Points, in no order, along strands that fork and pass close to each other.
In the rows, zero is written as 128.
Two points are linked if the straight distance between their rows is under 122.
vove: [109  83 148 114 159 137 197 107  50 114 110 151 152 125 112 135  62 163
 115 127 157  92  93  82  70 116 148 106]
kos: [160 196 107 130 154 106 133 129 127 174 111 109 160 104 141 168 171  91
 134 192 161 149 188 120  86  99 137 135]
Miz: [201 154 135  66 120 139  79  99 135 121 161  97 130 157  96 164 150 107
 130 153 153  89 140  91  96 111 165 145]
Nup: [153 133 124 131  85 103  67  90 124  63  96 161  60 130 111 117 124 122
 122 153 141 117 116 134 167 162 152 141]
rotuf: [ 99  90 123 156  91 112 131 142 160 129  96 132 132 122 148  73 181 128
  92  91 134 142 162 149 207 130  82 117]
begi: [ 80  76 130 160 101 127 125 131 133 102 115 150 114 124 140  77 164 159
  88  66  98 140 147 116 202 138  80 117]
Belol: [115 104  89 119 134 148 144 183 149 170 168 109 186  95 114 130 178 121
  66  62 129 130 153 126 171 167  98  86]
fuv: [110 145 118 133 157 121 157 152 138 194 168 103 164 147 154 113  75  80
 169 140  73 159 157 188 100 133 113 146]
sulab: [ 85 112 176 151 159 115 125 132 121 155 144  79 124 157  98 149 100 125
 140 143 158 128  95 118  99 101 144 142]
kov: [ 98 116  82 118 121 132 115 186 155 158 174  99 189 148 111 128 140 112
 118 118 131 120 114 180 161 209 139 138]
zasi: [126 154 120 144 142 119 136 132 141 160 117  92 136 106 151 110 179 156
  90 125 152 116 172 100 169 117  82 125]
bolo: [135 134 143 129  94 150 140 115 115  89 113 172  90 105 147 141 114 155
 140 120 107 124 119 128 129 127 167 117]
tumik: [ 59  75 156 136 130 131 140 179 119 162 126 119 148 152 136 130 149 104
 109  51 115 138  87 147 117 122 148  59]
zodis: [144 143 152 134 140 124 140  96 106 125 120 139  89  98 130 148 136 166
 111 138 143 111 148  63  89  78 128 108]
gima: [110  86 107 135 102 139 138 167 148 122 140 138 179  89 142 104 203 126
  97  57 106 130 124 123 160 169  97  83]
rusof: [203 143 151  74 114 138  89  94 138 111 156 100 123 167  95 158  99  71
 157 168 127 107 128 140 109 115 183 138]
kaz: [120 168 113 147 150 120 153 169 128 189 129  87 172 112 148 168 174 107
 111 171 172 140 174 114  96 129 137 137]
nam: [142 143 135 119 119 112 101 106 152 123 134 111  93 147 111 119  71  93
 150 142 109 143 111 183 173 115 150 153]
vir: [115 132 102 136 134 140 129 164 152 176 151  81 168  97 131 126 158 139
  82 102 157 114 158 125 187 152 100 121]
kuru: [130 126 133 123 154 117 147  93 113 139 124 146  94 126 105 113 134 181
 144 135 118 126 152  76  62  71  84 142]
Ribot: [101 125 119 171  78  89 107 127 160 109  71 129 124 142 153  98 165  87
  91 125 164 148 168 162 205 137 120 131]
lotuv: [129 104 186 136 152 137 197 128  46 137  88 146 112 122 132 163  58 166
 114 129 152 111 103  82  83  82 168 110]
lifez: [100  91 103  88 147 126  95 110 125 101 189 148 105 152  71  92 113 198
 154 101 123  86 109 112 114 153  74 170]
bubig: [189 178 110 143  97 115 137  90 150 108  74 151 114 101 176 105 159 106
 132 177 138 164 158 147 160  94 121 149]
nubob: [109 161 123 145 153 131 136 178 120 181 150  77 181 130 137 172 162 126
 121 139 151 117 142 114  73 155 145 131]
sal: [ 62  79 149 136 131 147 121 128 110  92 142 129 148 135  89 133  84 162
 142 139 154 106  60  94 119 172 165 125]
fovup: [119 112 175 145 110 160 178 150  77 128 116 117 139 125 137 162  97 140
  92  79 132 117 104 113 175 102 186  81]
Vabe: [162 161 137 135 137  95  97  86 131 122  76 100  95 143 142 160 137  89
 153 172 149 162 155 121  94  87 160 119]
poko: [ 93 106 130 168 125  87 108 107 131  89  97 176  57 141 114 104 105 155
 130 125 109 134 122 136 143 132 102 154]
gezak: [ 98 135 141 148 153 132 125 109 116 108 116 160 103 127 139 140  95 141
 186 146  98 135 120 108  26 118 119 127]
vumo: [146 106 140  99 146 110 137  88 135 161 162  90  90 150  68 142 101 139
  98 141 157 110 129 100 171  79 136 125]
betek: [157 123 116 114 121 147  79  89 135  84 120 172  82 140 107  80 143 157
 180 145 126 104 119 103  67 133  93 162]
moki: [164 160  85 130 108 136 172 136 155 146  78 168 153 105 165  89 167 125
 115 197 147 175 153 152 177 100 100 150]
bav: [107 152 133 172 152 138 116 119 136 105  88 153 121 129 167 138 134 125
 190 142 100 160 126 124  26 136 116 129]
zupe: [169 131 114 139 128 149  98  77 137  93  81 177 115 119 162  79 154 158
 189 156 109 137 112 115  68 106 106 155]
gumi: [183 175  92  87 127 139 122 130 150 132 162 121 148  96 137 127 149 136
 143 127 123 112 142 145 117 134 128 146]
kiton: [ 95  78 104  97 141  97 107 114 107 111 168 145 103 149  72 116 104 188
 115 125 155  88  89  83 129 124 112 147]
galav: [143 155 128 167 124 127 173 146 143 172  98 123 169  91 178 121 178 117
  89 154 149 150 202 103 174  88  80 113]
nesi: [173 116 127 126 133  97  91  63 112  94  85 136  80 170 109 150 134 106
 132 170 143 150 160  83  91  98 151 134]
mup: [153 162 137 134 134 124 131 116 132 145 130 106 117  98 164 148 158 168
  97 136 146 100 147  85 134 111 123 112]
gimu: [166 152 123 134  88 119  95  83 142  61  78 166  82 115 151 101 140 128
 131 152 128 135 143 143 169 112 139 152]
Soz: [168 180 134 127 141 108 137 108 133 129 108 107 124  94 162 164 145 104
 142 164 139 142 159 131  76  95 147 132]
Vuten: [126 151 114 104 130 163 143 155 116 124 198 128 157 114 146 114 106 134
 170  76  60 122 108 176 123 157 115 127]
Gup: [182 180  88  84 130 155 141 140 150 137 180 103 164  73 134 144 143 156
 119 108 131 107 133 158 149 147 104 123]
nunu: [146 147 134 101 147 123  72  99 140  88 132 154  95 145 139  95  95  84
 198 147  72 144 120 161  74 151 107 164]
siduk: [133 115 119 106  92 103  82  85 117  64 109 161  84 150  89 113  94 120
 143 149 136 108  85 116 130 159 178 141]
tolin: [138 148 122 138 158 112  98 119 138 133 121 147 112 138 153 101 101  66
 194 170  75 161 135 181  72 134  88 164]
fen: [136 126 134 165 123 141 107 107 144  82  63 183  93 112 174  97 143 123
 175 152  87 162 133 137  77 122 108 137]
Gozup: [ 68  98 143 129 113 166 115 163 112 103 161 107 163 139 114 152 128 172
 121  96 145  97  64  99 133 178 164 113]
Kepop: [105 130  95 107 131 136  85 142 148 110 178 121 130 138 115  82 132 176
 174  98 123  95 103 137 116 172  78 172]
Til: [140 125 105 125 106 159 129 160 135  90 146 124 182  87 161 111 182 183
  97  81 131 112 129 106 167 163  88 110]
Fepi: [136 144 126 123 113 119 124 113 174 123 142  94 108 132 109 133  83  85
 118 124 131 146 109 187 209 120 172 129]
Vefo: [134  94 124 153 127  92  84  71  93  74  69 161  72 165 106 148 108 118
 141 169 156 148 147  89  83 131 118 124]
Lur: [129 102 115  80 161 110 115 108 122 147 164 105  98 146  74 126 119 175
  93 127 164 100 126  95 151 113 101 143]
guvo: [ 99 140 124 118 150 165 146 181 118 193 192  76 212 142 138 157 126 124
 141 114 126 124 108 140  87 164 138 121]
fuvo: [125 137 167 151  86 147 157 117  85  97  92 147 104 128 159 175 108 148
  96 118 119 122 120 104 143 117 205  93]
pufo: [119 110 179 148 146 117 136 123 118 160 137  86 108 152  95 161 105 145
 109 123 161 125  97 115 153  92 150 123]
sav: [201 196  87  95 123 126 128 140 150 139 124 130 166  92 122 121 165 128
 125 177 159 123 178 158 143 137 128 164]
kula: [189 139 124  73 118 118  91  80 154 117 156 111  83 154  98 124  94  85
 154 145 103 122 113 167 144 113 167 149]
Mam: [144 148 131 123 105 124 151 118 165 151 136  80 112 121 121 147  89  91
  88 118 140 140 138 164 222  90 161 110]
piveg: [110 154 101 175 125 105 108 173 136 153  82 150 161 147 129  99 173  61
 142 178 155 174 158 160 122 172 109 168]
Fitop: [ 92  78 122 162 135  98  89  86 106  80  80 190  68 147 115 116  83 123
 131 168 135 140 120  97  93 140 114 140]
ruzu: [113 103 120 132 125 117 163 105 102 108 142 153  75 101 109 108 116 200
 105  97 109 114 126  93 163 104  92 118]
Rala: [ 87  84 181 138 136 130 118 120 103 113 133 137 128 155  86 152  88 131
 151 157 149 119  79 108  83 138 155 137]
rur: [135  97 195 122 144 157 206 151  48 134  89 123 124 118 131 166  72 146
 101  93 148 109 107 112 166  86 181  98]
Bafos: [161 177  93 121 118 143 177 156 159 150 115 139 183  93 145 143 163 124
  96 165 141 150 181 139 169 127 109 126]
Fol: [109  80 136 156 113 131 159 125 107 114 136 160 111  98 122 108 118 174
  71  60  99 139 143 107 208 116  87 110]
vofil: [ 47  86 151 153 118 145 126 194 132 149 117 128 175 147 148 152 161 106
 121  79 120 124  83 134  81 152 154  67]
gelal: [120  86 127 138 114  86 146  85 105  78 109 186  57 104  99 106  83 164
 108 126  94 120 129 112 167 124 113 143]
sifud: [197 175 118  95 135 137  94  90 150 131 138  92 118 162 117 157 171 109
 110 157 154  96 175  70  82  94 148 134]
voto: [123 139 125 126 111 157 161 152 120 112 144 143 139 112 142 141 131 142
 141  75  89 134 112 152 120 127 139 113]
dek: [ 76 120 119 145 130 102 114 188 167 162 102 148 148 164 137 119 146  45
 133 145 107 167 146 176 108 168 123 139]
peza: [ 74 108 105 139 133 113 117 186 170 157 141 130 170 161 130 111 139  62
 134 129 105 146 109 187 148 172 114 140]
laz: [108  80 162 125 108 142 158 178 109 156 124 117 171 126 137 145 158  91
  81  51 125 139  86 152 177 127 161  48]
vusup: [121 135  84  91 132 123  88 161 146 151 170 102 150 140 124  92 137 132
 154 127 117 106 113 177 141 187  98 166]
taz: [130 161 134 124 161 113 133 129 139 161 148 121 125 138 156 118  99  62
 184 153  71 163 152 187  99 132 115 160]
vopa: [ 46 109 148 151 124 153 106 176 129 130 147 106 173 160 140 150 137 145
 150 108 134 111  79 121  81 164 145 106]
nosi: [183 143 160 104 130 111 151  81 143 146 142 101  87 119  91 145  87 109
  88 139 150 111 120 127 205  68 172 101]
vete: [167 143  90  79 129 172 163 172 126 134 186 123 205  99 137 130 130 135
 122  83  89 136 118 164 146 172 108 123]
bos: [110 114 133 140 158 139 138  90 120 114 108 180 102 119 133 107 125 185
 179 151 110 127 131  73  19 109  75 127]
Seruf: [107 140 140 133 153 139 161 173 112 196 175  80 172 156 143 133  98  91
 158 120 108 139 122 174  98 138 130 132]
tivuz: [146 100 173 126 120 167 170 153 103 150 138  95 147 117 124 143 118 116
  77  50 131 122  99 130 207 112 162  78]

A fork is a point with three links, a tip a point with one. Leave the first point through the second and follow the links. Name the first fork or tip that comes.
nesi, Vefo => Ribot
Fol, ruzu => nunu
gezak, bos => zasi
Gozup, sal => vumo
kiton, lifez => piveg
Bafos, moki => siduk
siduk, Nup => Bafos
vumo, nosi => sifud
vete, Vuten => fovup
mup, zodis => betek

Follow the links from the first point to the second, and from the first to the third. Name the last point that the two ways share.
kuru, fuvo, bubig => Bafos
nam, peza, lotuv => vumo
vove, zodis, Belol => zasi
bubig, kuru, bolo => Bafos
vete, lotuv, laz => fovup
kula, vofil, kiton => vumo
